Each row is a point on a landscape with many valleys, with its height.
From any point a ball rolls to the lowest of the 2 points nearest to it. It stops when none of these is lower. Distance is the straight distance between rows; heights are no part of it.
Q83 (h 676): [-19 -23  -3 -10   8 -27  19   9  20   5  12  -3   6   5  40  12   6  24
 -37  -6 -15 -19  -6   6 -43  18]
Q178 (h 421): [ 32 -13 -27  -8 -15  15 -19 -11   3  13  14  12 -11   4   5 -34  -3 -13
  63 -10   7  19  20  11  29 -15]
Q683 (h 334): [  3  -2  -6  20  42  45   1 -46  12  32 -28  19 -47  -1   6  19  53  -6
   9  -8 -15  19  -1 -17  -7  33]
Q22 (h 375): [ 33   7 -29 -18 -17   6   1 -26   5   6  19   6 -26   3 -29  -7  -9 -40
  24   0  20  -4  -8   8  39 -13]
Q679 (h 310): [-16   4  25   5 -10   4  16  25  32  10  29   2  20  -2 -18  20  -5  -1
 -20  10 -10  -7 -21  -2  -7  -9]
Q960 (h 420): [-10  35 -28 -24  -3  -1 -19 -30 -20 -13   2 -13 -13 -22 -28 -19  18 -30
 -41  15   6   9  -1 -18  39  19]
Q24 (h 417): [-19 -39  26  15  -1  10  15  30  36  45  19  -9   2 -10   2  17 -22  22
   0  18 -16 -11  -8  24 -17   7]
Q632 (h 303): [-11 -13  42  57  15  12   1 -35  -7  38   0  16  30  10  36 -12  10  12
  13 -22  -8  -8  13 -12 -36  31]
Q639 (h 208): [ 26  30 -18 -12  -6 -11   4   2 -14 -36  24   2 -25  -4 -35  29 -33 -13
 -20  -2  23 -19 -21   7  27 -30]
Q856 (h 350): [  4  19  16  15   1 -20  34  26  10 -31  -2   1  30  21   2   0  11   7
  13   0   5  -4  -2  -1 -12 -36]
Q209 (h 473): [-33  -3  43  -1  16   4 -27 -23  22  21  43  45 -11   6  -3  13  48  -2
 -55   0 -11 -39 -29 -17  -8  24]
Q150 (h 570): [  2 -19   9  13  -8  32  -7  26 -17  11 -57 -27  20  -9 -15  -5 -29  -5
  33  -4  -8  29  19  -9   5  -1]
Q995 (h 423): [ 18 -28 -17   7  -7  40 -12  15   6  23 -22  -1 -19 -10  32  15  23  -4
  61 -16 -30  24  25  12 -13 -24]
Q508 (h 233): [ 26  38  -5 -10  -5 -20  24  27  -6 -43   8   8 -28  -7 -42  34 -29  -7
 -17   4  19 -34 -26  -3   3 -48]
Q462 (h 514): [  0 -58   9 -25 -40   6 -10  26  22  25  23   0  27   3   4 -12 -42  -4
  -8   2  14 -13   1  10  12   9]
Q747 (h 759): [-39   0  23  -4  13  -5  -3   7   4   4  16  14   4 -12   6  30  16  26
 -68  26 -28 -13 -34 -25 -51  33]
Q273 (h 734): [-31  11 -10 -22   6 -34   0   4 -15 -18  10  -8   8 -18   8  12   3  18
 -67  22 -29  -6 -18 -19 -40  19]
Q226 (h 405): [-17 -20  21   8  -3 -10   3  -5 -20  30 -53 -29  27 -25 -11  -7 -30  18
   3  -2 -27  29  20 -13 -16  29]
Q439 (h 347): [-14 -15  34  33   2   8   6 -11  13  40  -1  -8  23   2  24 -12   2  18
  15  -6 -21   6  20   0 -28  18]
Q238 (h 89): [  5  16  -9 -11 -11 -13 -13   7 -17 -39  28   0  -6   2 -22  26 -37   5
 -17  -3  39  -8 -10  27  33 -16]
Q308 (h 341): [-21 -28   7 -24 -20  29 -13   4  13  43   9  -4 -11 -26 -26  -4 -18 -25
 -24  20   4  -4  -7   0  32  26]
Q224 (h 110): [ 36  27  -8  14  25  -1  19  19 -16 -38 -28   9 -29  17  -3  30  32 -10
  51 -14   2  -2  -3  18 -11 -52]
Q590 (h 378): [-15  -5  36  37  13   4   3   2  -4  32 -31 -27  25 -14  -1  -4 -18  21
   9   7 -30  19  17   0 -21  19]
Q519 (h 541): [ 17   0  15  19 -29  20  -1  13  15   1   3  -3  38   9 -24 -22 -23 -15
  37  -2  15  18  10 -14  28 -13]
Q584 (h 289): [-20  50   3  19  16 -37  21  -6 -27 -50  -9 -11   3  20  12  17  11  37
   6  -7  24  11   6  29  -4 -22]
Q516 (h 235): [ 40  31  24   1 -31  15   0  23  16 -24   0  11  13  -5 -57  25 -44 -30
 -12   0  22 -32 -16 -32  31 -27]
Q384 (h 352): [ 21 -17 -11   7  10 -11  -2   3   4  -5   5   7 -11  23  49  -8  20  28
  48 -20  -9   6  12  26 -22 -17]
Q563 (h 177): [ 16  31 -16  19  30  -8  10   3 -20 -43 -20  -3 -17  20  17  17  33  15
  38 -14   0  15   7  21  -3 -35]
Q29 (h 252): [  6  14  -4   0  10  24  29  -4  25  14   3  -6 -18  -3 -18  15  14 -16
  20   4 -12   9 -15  -5  -2  -1]
Q240 (h 477): [ 10 -43 -12 -17 -21  -9  -7  13  -9  20 -12 -18  15   4  30 -33 -37  24
  18 -12   8  11  20  14  -8   3]
Q978 (h 543): [ -7 -18 -18 -25 -25 -13 -35 -29  -3  11  32   4 -27 -10   7 -37  20 -18
  -4   4  23 -13   8  18  52   7]
Q760 (h 255): [-18   5 -12 -14  -1 -37  -7  -6  -6 -21  42  -2  -9   5  18  16  -6  24
 -27  -4  15  -5  -5  39  -1  -7]
Q487 (h 180): [-10 -23  -5   1   1  -1  12  34  -8   8 -46 -33  -2 -10  10   0 -12  11
  17  -9 -21  17  16   4 -29  -6]
Q162 (h 460): [-18  17 -13   4  17   9  18  16 -18  -7 -50 -32  -6 -30 -24  11  -6   1
  -1  20 -28  34  -3 -25 -21  17]
Q923 (h 315): [ 21   0  -5  11   5 -17  12 -10  17  -9  19  18  10  33  29  -6  27  15
  33 -10  -1  -5   4  11  -8 -14]
Q459 (h 654): [ -8 -13   8 -26 -27 -16 -38   5  -8 -11  17  -5  44   9 -11 -18 -21  -7
 -50  -3  10  -5  -1  -2  21   7]
Q634 (h 155): [ 15  38  14   9 -24  25  -5  -8   5 -11   7  -2  41  -1 -56  -8 -14 -34
  -9  10  16   7  -8 -31  50  -8]
Q821 (h 257): [-10  25  15  16 -18 -17  -2 -28   7  -1  26   9  45  14   5 -27  22  -8
 -10  -5   0   0  20 -19   7   1]
Q945 (h 396): [ 12 -16   8   8 -14  15  -4 -13  37  40  28  26   0  10  12 -18  24  -4
  63  -3  -9   5   8   6   2   4]
Q593 (h 403): [-33 -26  36   3  -2 -15  -5 -21  15  22  36  31  21  10  40   0  22   4
 -48 -21  -3 -42 -10  -9 -37  25]
Q373 (h 422): [  8  36 -15 -36 -10  15  -7 -11  -5 -13  23  -2 -17 -14 -43  12  -6 -30
 -44  15   1  -5 -37 -25  15 -18]
Q251 (h 634): [ -1  -1 -39  -3   9   1  -7  -7 -34 -17 -14 -27 -36  -4   5   4 -20  12
  19  -6  14  27  20  33  10   6]
Q116 (h 687): [-29 -13  40   3 -17   4 -44 -12  -6  35  -1  -6  37 -26 -32 -19 -20  -9
 -44  28  -4   2   3 -13  33  42]
Q507 (h 365): [-22  16   8  -1   8  19   1 -29  23  29  16   3 -20 -17  -9   4  35 -19
 -24  19  -8  -1 -12 -13   8  25]
Q962 (h 613): [ 14  -7 -29 -12  11   5  -8  12 -46 -33 -58 -33  -7  -8  -1   4 -49   5
  13  -2  13  11  14  13  18  17]
Q468 (h 189): [ 32  28 -17   5  28 -15  35  -5  -1 -34  -7  21 -23  32  -5  30  34   2
  34  -5   4 -11 -24  16   1 -32]
Q694 (h 182): [  9  21 -35 -17  23  33  29   2  -3   0 -28 -22 -61 -24 -17  28   1 -19
  11   4 -21  13 -23 -15 -21  -6]
Q128 (h 663): [ -7  -5 -12  -8   4 -22  27  23  15 -15  10  -9   0   2  13  14   3  11
 -19   4  -9  -9 -13  10 -23  -6]
Q40 (h 695): [-52 -20  32 -12 -16 -12 -41 -26 -19  38 -12  -6  12 -44 -17 -19 -10 -11
 -53  21 -17  -6   4 -21  12  54]
Q344 (h 476): [ 17  -2  -8   6 -10 -17 -20   0 -10  -4  18   7   0  13  31 -22 -15  38
  60 -19  21  20  15  36   3 -24]
Q838 (h 387): [ 19 -10  30  26  -2  14  -8 -28  44  55  36  43   4  20   2  -6  37  -3
  53  14  -3  -7 -12  11  10  14]
Q987 (h 719): [-33  -7 -11 -35 -10 -21 -21   3 -16  -5   2  -9   5 -27 -13  -3 -10  -1
 -67  18 -21   3 -10 -17 -14  29]
Q303 (h 399): [-25 -24  31  19   1   5  -5   8  17  47  16 -15  16 -20 -11   1 -28  12
 -24  29 -18  -4   7  13   1  23]
Q580 (h 351): [ 27  33 -32   0  42  13  25 -11 -12 -30 -31  -4 -45   8  -1  29  34  -7
  23  -7 -10  11 -16   1  -6 -20]
Q16 (h 115): [ -8 -20 -12   3  11  10   7   3   2  15 -31 -17 -15   0  30   0  14   9
  14 -14 -28  16  23   1 -29  13]
Q217 (h 377): [ -4 -33  36  28  -2   7  -7 -27  43  49  38  47   5  17  28  -8  31   6
  25   3   2 -18  -1   4  -9  25]
Q685 (h 281): [  8   3   7  -4 -12   9  21   7  35  13  30   7  -1   0 -26  16   2 -23
  10   5  -2  -9 -22   0   7 -16]
Q594 (h 538): [ 11 -32 -24 -30 -27   8 -34 -20   3  26  20  16 -28  -4  10 -49   0 -19
  33   9  29 -10  14  15  56  11]
Q479 (h 643): [  1  10 -35  -4   8 -13  11  -1 -16 -26  11 -14 -41  -4  -4  22 -17   6
  15  -4  21   8  -1  37  10  -6]
Q878 (h 362): [ -3 -16  47  42  10   9   0 -16  38  39  36  21  20  12  14   0  16  13
   8  14  -6 -17   2   8  -4  20]
Q342 (h 412): [-11 -53  18  -9 -27  -9  22  54  24  21  -2 -15  20  -5  12   1 -43  16
  -5  -2   7 -12  -9  17 -26  -6]
Q151 (h 533): [-15   7  12  23  27  10  24  -3  24   3  -8  15  -2   6   3  25  28  14
 -20  10 -10  -2 -19 -20 -24  19]
Q715 (h 238): [ -6  34 -11  19  23 -23   5  -4 -38 -42 -26 -26 -13  11  22  12  14  28
  24 -18   8  25  18  32 -13 -16]
Q864 (h 583): [ 10  -3  -5   6   4  32   8  38 -22 -10 -66 -26  -5 -23 -34   8 -40 -20
  18   2  -6  16   9 -20   4   4]
Q741 (h 308): [ 21  20 -30  12  49  -2  19 -18  -6 -36 -32  15 -33  23  16  27  52  15
   8 -14  -4  15  -8  -2  -9  -8]
Q860 (h 703): [-36 -16  26 -14 -12 -35  -3  16  -1  13   5  -9  32 -21  -1  12 -15  23
 -61   7 -28  -8 -16 -11 -46  22]
Q451 (h 404): [ 43  52 -28 -13  -4   6  15 -31  -3 -12  -5  -5 -37  -5 -44  16 -26 -42
  10  -2  17  -7 -19 -18  32 -31]
Q763 (h 679): [-35   7  37   5 -25 -12 -38 -25 -10  20   4   0  47 -17 -21 -29  -2 -17
 -45   7  -4   0   9 -24  15  30]
Q152 (h 316): [ -8 -43 -23 -23  -9  27   4   4   7  38 -10  -9 -26  -6   4 -14 -13 -10
  23  -1  -9  14  27   6  12  18]
Q283 (h 431): [-22  -4   4   4   3   7   2   2 -13  15 -42 -27  17 -32 -29   1 -28   1
  -8  22 -21  32   7 -22   0  33]
Q34 (h 221): [ 14  14 -13 -14   9  28  36   2  22  17  -5  -7 -48 -18 -28  30 -10 -23
  13   7 -10  -5 -31  -9 -11  -9]
Q776 (h 294): [  3 -32 -40 -21   3  11 -14  -6 -17  19 -11 -15 -36  -2  27 -24  -6   4
  28  -9  -8  18  36  20  10   6]
Q405 (h 556): [ 12   1  15  27 -15  27  -5  23   2   3 -27 -16  26   3 -16 -17 -13  -6
  47 -10  -1  28  21  -8   9 -18]
Q406 (h 126): [ 22  24 -21   8   7   7  16  19 -19 -38 -30 -19  -5  -1 -26  -3 -20 -15
  17  -6  11  11   7  -7  15 -23]
Q275 (h 156): [ 21  36  10  -6 -21  -5  19  30   6 -36  18  14   8   3 -54  23 -26 -19
 -20   1   9 -27 -27 -21  15 -49]
Q697 (h 615): [ 11 -20 -17 -11 -15  -4   0  17  -6 -15 -11 -19  19   4   0 -11 -42  -1
  -3   0  18   0   5   8  17   6]
Q195 (h 502): [  4 -49  16 -22 -41   9 -18   9   6  39  -5  -9  43   2  17 -35 -42   9
   8   2  18   0  16  -1  16  24]
Q572 (h 575): [  1  13   8 -19 -14 -34 -20 -16   2 -16  65  26  15  28   1   2  23   4
 -15  -2   7 -18  -6  30  20 -27]
Q910 (h 501): [-10  31   2  19  42  -6  34  18  -6 -34 -48  -1   4   8   9  18  33  20
 -13   6 -13  10 -12 -27 -39   0]
Q393 (h 188): [ -5 -24  -7   9   4   6  -3 -25  -6  27 -12  -3  -2   3  51 -21  17  10
  21 -28 -23   1  31  -1 -35  20]
Q645 (h 545): [ -5  36 -25   4  37 -16  16 -41  -7 -33   2  21 -12  15  16  16  46  12
 -39   4   1  -6 -10 -16  -3  13]
Q493 (h 432): [ -8 -52  11  -8 -17   4  29  50  41  24  21  -1  -8 -11  -1  18 -34   3
   6   3  -2 -20 -15  19 -22 -10]
Q372 (h 506): [-22   1   8  -5  20  -6  -2 -22  16  -5  27  45  -6  11  10  20  41   7
 -62  -1  -8 -24 -26 -26 -21  21]
Q666 (h 407): [ 15  -4 -13  -9 -20  10  -8 -27  19  29  25  15 -10   1   2 -37  27 -23
  48   0   3   7  15   2  27   2]
Q912 (h 532): [  6 -40  -9 -39 -34  12 -33  -7   3  15  15   4   3  -2   9 -36 -18 -21
   0  11  30 -18  12   9  51  21]
Q227 (h 563): [-17   7  11 -25 -16 -36 -50 -23 -10 -12  64  18  -1  19  -4 -26  29  -8
 -28 -10  14 -23   3  24  35 -10]
Q798 (h 363): [ 22 -15   5   8  17 -25  13  27   7 -18   2  15  -7  31  43   5  20  30
  50 -15   8  -8  -6  34 -33 -37]
Q775 (h 458): [  1  43 -31   2  26 -11  -5 -58 -24 -21   5  -5 -33   4   9 -10  46  -8
   9  -1   6  16  21  10  23  12]
Q980 (h 267): [ 13 -10 -10  -1   5  14  28  56   1 -11 -33 -14 -32 -20 -21  14 -37 -15
  16  -5   2 -10   1  -3 -23 -20]
Q99 (h 635): [  4 -11  -2 -10 -25 -25 -11   2 -16  -7  -4 -21  47   3   3 -25 -28  11
 -26  -2  15   4   6   0  11   8]
Q800 (h 459): [-30 -12  54  16   5   3 -24 -22  30  39  48  29   9   0   6   0  30  -5
 -36   9 -13 -36  -9  -1  -3  25]
Q934 (h 539): [  2  27 -27  -5  40 -10  35   7  -3 -37 -10  -2 -21   6  10  25  28  17
 -20  15  -7  -2 -25  -6 -21  -4]
Q648 (h 457): [ 15   4 -19   8  -7   3 -39  -6 -35 -10  -8  -3 -11   2  32 -18 -17  32
  63 -24  21  39  27  33  13 -22]
Q334 (h 446): [ 24 -32 -20   1 -12  22 -19  29 -12  13 -25  -4 -11 -10  41  -9  -6   7
  63 -18 -14  23  29  17  -8 -43]
Q39 (h 667): [-18  -8  25 -17 -36 -16 -48 -12  -4  10  25   3  42   6 -10 -41   2 -18
 -40  -7   8 -12  10 -14  26  14]
Q748 (h 463): [ 18 -44 -20 -12 -16  12 -13  26 -12  15 -19 -11  -3   2  33 -23 -33  23
  48 -18   1  14  25  23  -2 -22]
Q917 (h 437): [-33  -8  34  26   8  -1  -6 -34  13  28  23  28  14   1  24  -3  28  -9
 -35  -6  -3 -29  -2 -12 -17  37]
Q866 (h 346): [ 19  -5  11   6  10 -30  28  46   2 -30   0  10  -3  22  15   5  -2  11
  45  -6  18 -20  -3  37 -30 -49]
Q473 (h 553): [-25  -6   5 -21 -25 -29 -61 -30 -17  -4  45   6 -20  -1   9 -35  19  -2
 -22  -9  32 -18   8  27  50   6]
Q550 (h 249): [-11 -26  14  28  12   7   2 -39  -6  30  -2  19  12  11  55 -24  16   3
  10 -34  -8 -14  17 -11 -40  32]
Q457 (h 345): [-14  -3  25  11 -16  -7  17  40  15  -1  -5 -13  39  -5 -19   3 -27   3
 -10   9   2   2 -10  -6 -10 -12]
Q565 (h 379): [ 26   9 -20   1  25  30  21   7   7  -5 -32  -6 -42   1  -3  33  31 -20
  37 -15 -20   9 -12   2 -16 -24]
Q643 (h 311): [ 14  29  18  20  16 -23  24  27 -17 -41 -29  -9  24  25   6 -11  17   7
  33 -10   9   5  13  10 -20 -50]
Q6 (h 302): [ -9 -13  -9 -11   6 -37   2 -15   6  -5  41   8 -13  15  43  10  14  26
 -20  -6   8 -17  -2  37 -16   7]
Q280 (h 232): [ -9 -12 -10  -2   1  12  25  40   4   2 -27 -22  -7 -20 -14  13 -29  -6
   2   6  -8   7  -3  -2 -14   5]
Q983 (h 170): [-19  39  41  28 -16  -1 -14 -30   9  13  29  10  51   6 -18 -15  25 -16
 -19   7  -5   0  13 -24  22   4]
Q420 (h 747): [-24  19  -5 -21  13  -8  10   9   0 -21  19   9  -4  -3   3  27  24  21
 -65  26 -22 -12 -33 -22 -38  11]
Q606 (h 206): [ -4  42  29  15 -17  17  -7 -24  14  13  25   4  35  -2 -46 -12  17 -30
  -4  14   6  14   0 -21  44  -6]
Q742 (h 258): [ 29  20 -12  14  14 -25  20 -13   6 -26  14  31   0  43  12  14  37  16
  40  -7   6  -8 -11  22   6 -25]
Q277 (h 228): [  4  -7 -44 -16  17  23  18  18 -12  -1 -33 -27 -49 -19  -4  13  -9 -10
  15  -3 -21  17   8   4  -8  -2]
Q749 (h 340): [ -9  -8  49  54  14  14 -12 -41  10  45  24  23  26   7  25 -22  17   6
  15   2  -7 -18  17  -5  -6  27]
Q706 (h 524): [ -4 -60   8 -47 -39   7 -38  16   7  26  20   5  15   4  14 -26 -29  -9
 -21   6  18 -24   5  12  30  23]
Q305 (h 480): [  1  35 -25  19  32 -11  -3 -47 -30 -25 -17  -9  -8  12  29  -9  40   3
   5 -16 -11  19  33  -5  -4  15]
Q598 (h 382): [-26  -4  15   6   7  17   1  -6  18  41  11 -11  -9 -25 -16   2  -2  -3
 -22  31 -16   3   1   0   2  31]
Q941 (h 220): [ 34  17   3  22  -1  -2   3  38 -25 -44 -36  -9   8   6 -16 -10 -23 -12
  45 -16  22   5  21   1   7 -46]
Q166 (h 491): [ 16 -44  -5 -28 -31 -11 -24  -5 -15  29  -3  -7  28   5  35 -50 -36  25
   6  -5  23  -2  23  10  15  19]
Q340 (h 478): [  4   1  14  38  15  -9  13 -43   7  -3   8  53  29  38  32 -10  38   8
   3 -22   9 -12   6 -27 -15   8]
Q499 (h 401): [ 15 -11  -1  16  11  44   9  18  16  15 -26  -1 -30  -3   4  28  24 -12
  51 -12 -25  15   1   7 -16 -19]
Q401 (h 391): [  4  24 -33 -36  -5  21 -11 -16 -17  -9  -3 -11 -25 -27 -35  -3 -13 -35
 -40  20  14   0 -20 -21  32  14]
Q820 (h 192): [-24  21  -1 -19 -10 -27 -20   0 -20 -35  46   5  -6  10 -14  29 -15  19
 -32  -8  28  -1 -15  37  17 -13]
Q906 (h 250): [ 24  -3 -20  21  33   6   0  -9   1 -18 -32  14 -21  23  32  19  52  11
  25 -23 -11  17   6  -3 -17 -12]
Q599 (h 325): [ -6  12  -4  -1 -16  -1  -1 -15   7   5  17  -7  21   1 -12 -21  11 -21
  -8   3   5  10  14 -11  23   4]
Q900 (h 330): [-13 -45 -10 -28 -24  23  -2  -1  23  48  17   2 -28 -13  -4 -16  -7 -22
   6  13   5  -8   7   7  25  19]
Q72 (h 492): [ 19 -21  -3  -4 -21 -25  -8   8   7  12  32   3  19  13  36 -35 -21  34
  32 -14  20   1  11  26  -3 -17]
Q253 (h 512): [-13  29 -23   8  34 -25  11 -37 -21 -21 -10  -6  -2   2  27  -4  27   7
 -30  -6 -12   4  15 -12 -16  25]
Q314 (h 652): [ 10   3 -22  -5   8 -15  29  20   4 -25  12  -7 -23   2  -5  18 -11  -2
  10  -4   5 -10  -9  21  -4 -23]
Q336 (h 429): [ 12  20  21  29   0 -25  19 -30   7 -17  12  32  46  41  30 -15  35  21
  10 -16   6 -11  10 -16  -9 -14]
Q979 (h 357): [ 17  19 -17 -17 -16  11  -3 -18   4  -4  14  -1   0  -4 -35 -13  -2 -37
  -5   6  18   6  -4 -12  42  -4]
Q214 (h 305): [ 11   3  -6  30  37  34   1 -22   7   3 -39  14 -22   9  16  26  53   0
  15 -19 -19  26   7 -22 -17  10]
Q41 (h 690): [-37  17  36  -9 -15  -8 -38   2 -11   5  17  -1  40 -12 -42  -8  -8  -2
 -61  16 -19   6  -9 -29   3  20]
Q536 (h 290): [ 13  20  40   4 -24  25 -10  41   9 -16   4   5  31  -8 -60  24 -53 -16
 -29  13   9 -26 -29 -31  22  -9]
Q812 (h 270): [ 25  10  13  15   0 -16  -1  42 -29 -32 -29 -11  22  12  10 -21 -12   6
  46 -15  22  13  21  18 -16 -60]
Q518 (h 438): [ 21  -8 -32  -5  -4  14 -30 -15 -24  -4   0   1 -33   3  10 -15 -14   7
  61 -12  20  27  28  31  35 -10]
Q781 (h 442): [ -3  31 -38 -17  13  -5  -7 -43 -18 -10   9 -16 -39 -13  -9 -13  22 -21
 -14   9  13  11   7  10  37  12]
Q613 (h 447): [ 22  42  -3 -43 -14  20 -31 -20 -10 -17  22   9 -16  -4 -59   7 -23 -47
 -43   1  15 -16 -38 -30  40 -19]
Q718 (h 266): [ -9 -29 -53 -24  18  18   3  -1 -23  12 -32 -27 -49 -14  22   2  -1  -1
  15  -7 -22  23  32  17  -4  11]
Q306 (h 689): [-19 -19   3 -16 -12 -48   9   8 -10   6   7 -17  28  -7  20   0 -13  26
 -54 -11 -12 -14  -4   5 -39  13]
Q830 (h 428): [ 38  51 -10 -27 -21   3  -5 -34   3  -6  15  13 -19  -1 -51  17 -23 -51
 -10   0  16 -18 -34 -23  36 -37]
Q440 (h 219): [ 21  37 -36  -4  11  25  17   3 -18 -24 -36 -25 -36 -20 -38   9 -18 -24
   7  -1  -3  15  -7 -24  10 -12]
Q298 (h 555): [ -7  20 -16   1  34   8  32  -7  13 -15 -10  14 -22   0   4  30  37  15
 -34  18  -7   2 -36 -30 -28  16]
Q982 (h 482): [-14  34 -11  15  36  14  25  13 -10 -18 -47 -16 -15 -15  -6  20  25   8
  -2  15 -29  26 -10 -28 -33  11]
Q228 (h 507): [ 21 -22  -1  -3 -32  -8   0  15  24   8  32  12  25  13   5 -24 -18   2
  38  -4  11   1   4  11   9 -21]
Q929 (h 518): [-18  34 -16  -1  30 -21  34  18 -16 -45 -29 -10  -5  -6   6  21  21  26
 -35  28 -15  -1 -27 -23 -43   3]
Q959 (h 322): [  7 -22 -31  -9  10  -7   5   2   0   3   7 -10 -30   8  29  -4   4  13
  34 -11  -4   9  16  32  -7  -7]
Q61 (h 552): [-13   7 -18   7  38 -17  17 -34   1 -25   3  42 -11  16  21  18  42  21
 -62   0   2 -15 -23 -31 -22  21]
Q190 (h 339): [  1  45   8  17  15 -34  27  -1  -9 -54  -1   8  32  29   9   4  23  25
   1   1  11  -9   1  12   1 -40]
Q467 (h 331): [ -7   2  23  -5 -14  25 -13  32   5   2   5  -6  22 -23 -50  19 -45  -8
 -35  27   0  -2 -29 -18  12  12]
Q157 (h 64): [ 10  15  -6  -9 -18  29  -8  -6  -5  -8 -14 -11  28  -7 -36 -12 -20 -36
  -7  16  18   9   3 -25  47  24]
Q562 (h 768): [-33   4  28   6  13  -2  14  32  17   4  13  -2  10 -16  -7  32  -2  33
 -49  34 -23 -13 -38 -13 -43  12]
Q168 (h 288): [  3 -19  18  15   6  25  17  66  -2   4 -51 -13 -17 -18 -14  15 -26 -17
  35  -7  -1   5  15   8 -33 -30]
Q103 (h 706): [-30 -15   1 -32 -18 -14 -34 -11 -14  11 -10  -7  16 -27 -14 -20 -12 -15
 -55  14  -8   3   3 -18  14  43]
Q58 (h 306): [ 30 -25   2   7  -2   6   5  63 -10 -18 -40  -3 -24  -6  -3   3 -29 -16
  47 -19  13  -8  23  14 -25 -46]
Q886 (h 511): [ -9   4  28  42  25   3  16 -28  23  12   8  36  19  23  12  10  34  15
 -11  -3   0  -9  -6 -21 -11  18]
Q650 (h 599): [ 10 -20 -13 -13  -4  -1   5  26 -23 -18 -55 -32  18  -8  -6  -8 -47   0
   6   1   4  11   8  -2   4  14]
Q746 (h 355): [ -9 -18  19 -19 -14  39 -21  16  10  34  18  -5 -11 -29 -49  17 -41 -15
 -38  31   2 -12 -29  -3  21  18]
Q56 (h 383): [-18 -37  29  -3 -24 -12  11  50  12  14 -21 -20  35 -17 -13   8 -51  14
 -24   9   2  -5 -17   2 -19  10]
Q260 (h 700): [-38   5  38   2  -5 -14 -18   7  -2  19  14  -8  31 -26 -24   9 -18  14
 -56  27 -28   3 -15 -16 -18  25]
Q399 (h 184): [  7 -16 -12  15  18  13  -3   8  -6  -3 -39  -5 -13   7  47  13  36  12
  28 -26 -25  16  20   5 -34 -10]
Q351 (h 327): [ 24 -15  -4   5  -2 -14  12  44  -8 -24 -10  -5 -14   6   7  -4 -28   8
  45 -11  19 -10   8  29 -12 -42]
Q817 (h 349): [-12   8  -1  12  24  23   3 -53  19  31  -7  18 -40  -9   8   1  52 -20
  -8   5  -2  -5  -7 -19   2  42]
Q4 (h 525): [ 36 -12  13   8 -38   9  -8  25  18  -3  16  16  47  14  -3 -31 -42  -3
  52  -6  27  -2   4  -8  25 -25]
Q12 (h 353): [-22 -19   5 -17  -2 -31 -13 -18  12   5  46  19   1  14  40  -5  24   4
 -46 -13  -5 -35   1  12 -21  13]
Q658 (h 368): [ 10  14  10  12 -12 -33   9  -8   6 -14  29   7  38  30  28 -18  13  24
  17  -7   7  -3   8   7  -2 -23]
Q700 (h 624): [  7   3 -44 -15  11  10 -11 -14 -39 -22 -32 -27 -21  -7  -9  -5 -31  -6
  11   3  11  24  21  13  34  22]

Where does a ball stop that starts at each point below?
Q150 => Q16
Q934 => Q16
Q227 => Q16
Q493 => Q694
Q860 => Q650
Q24 => Q16
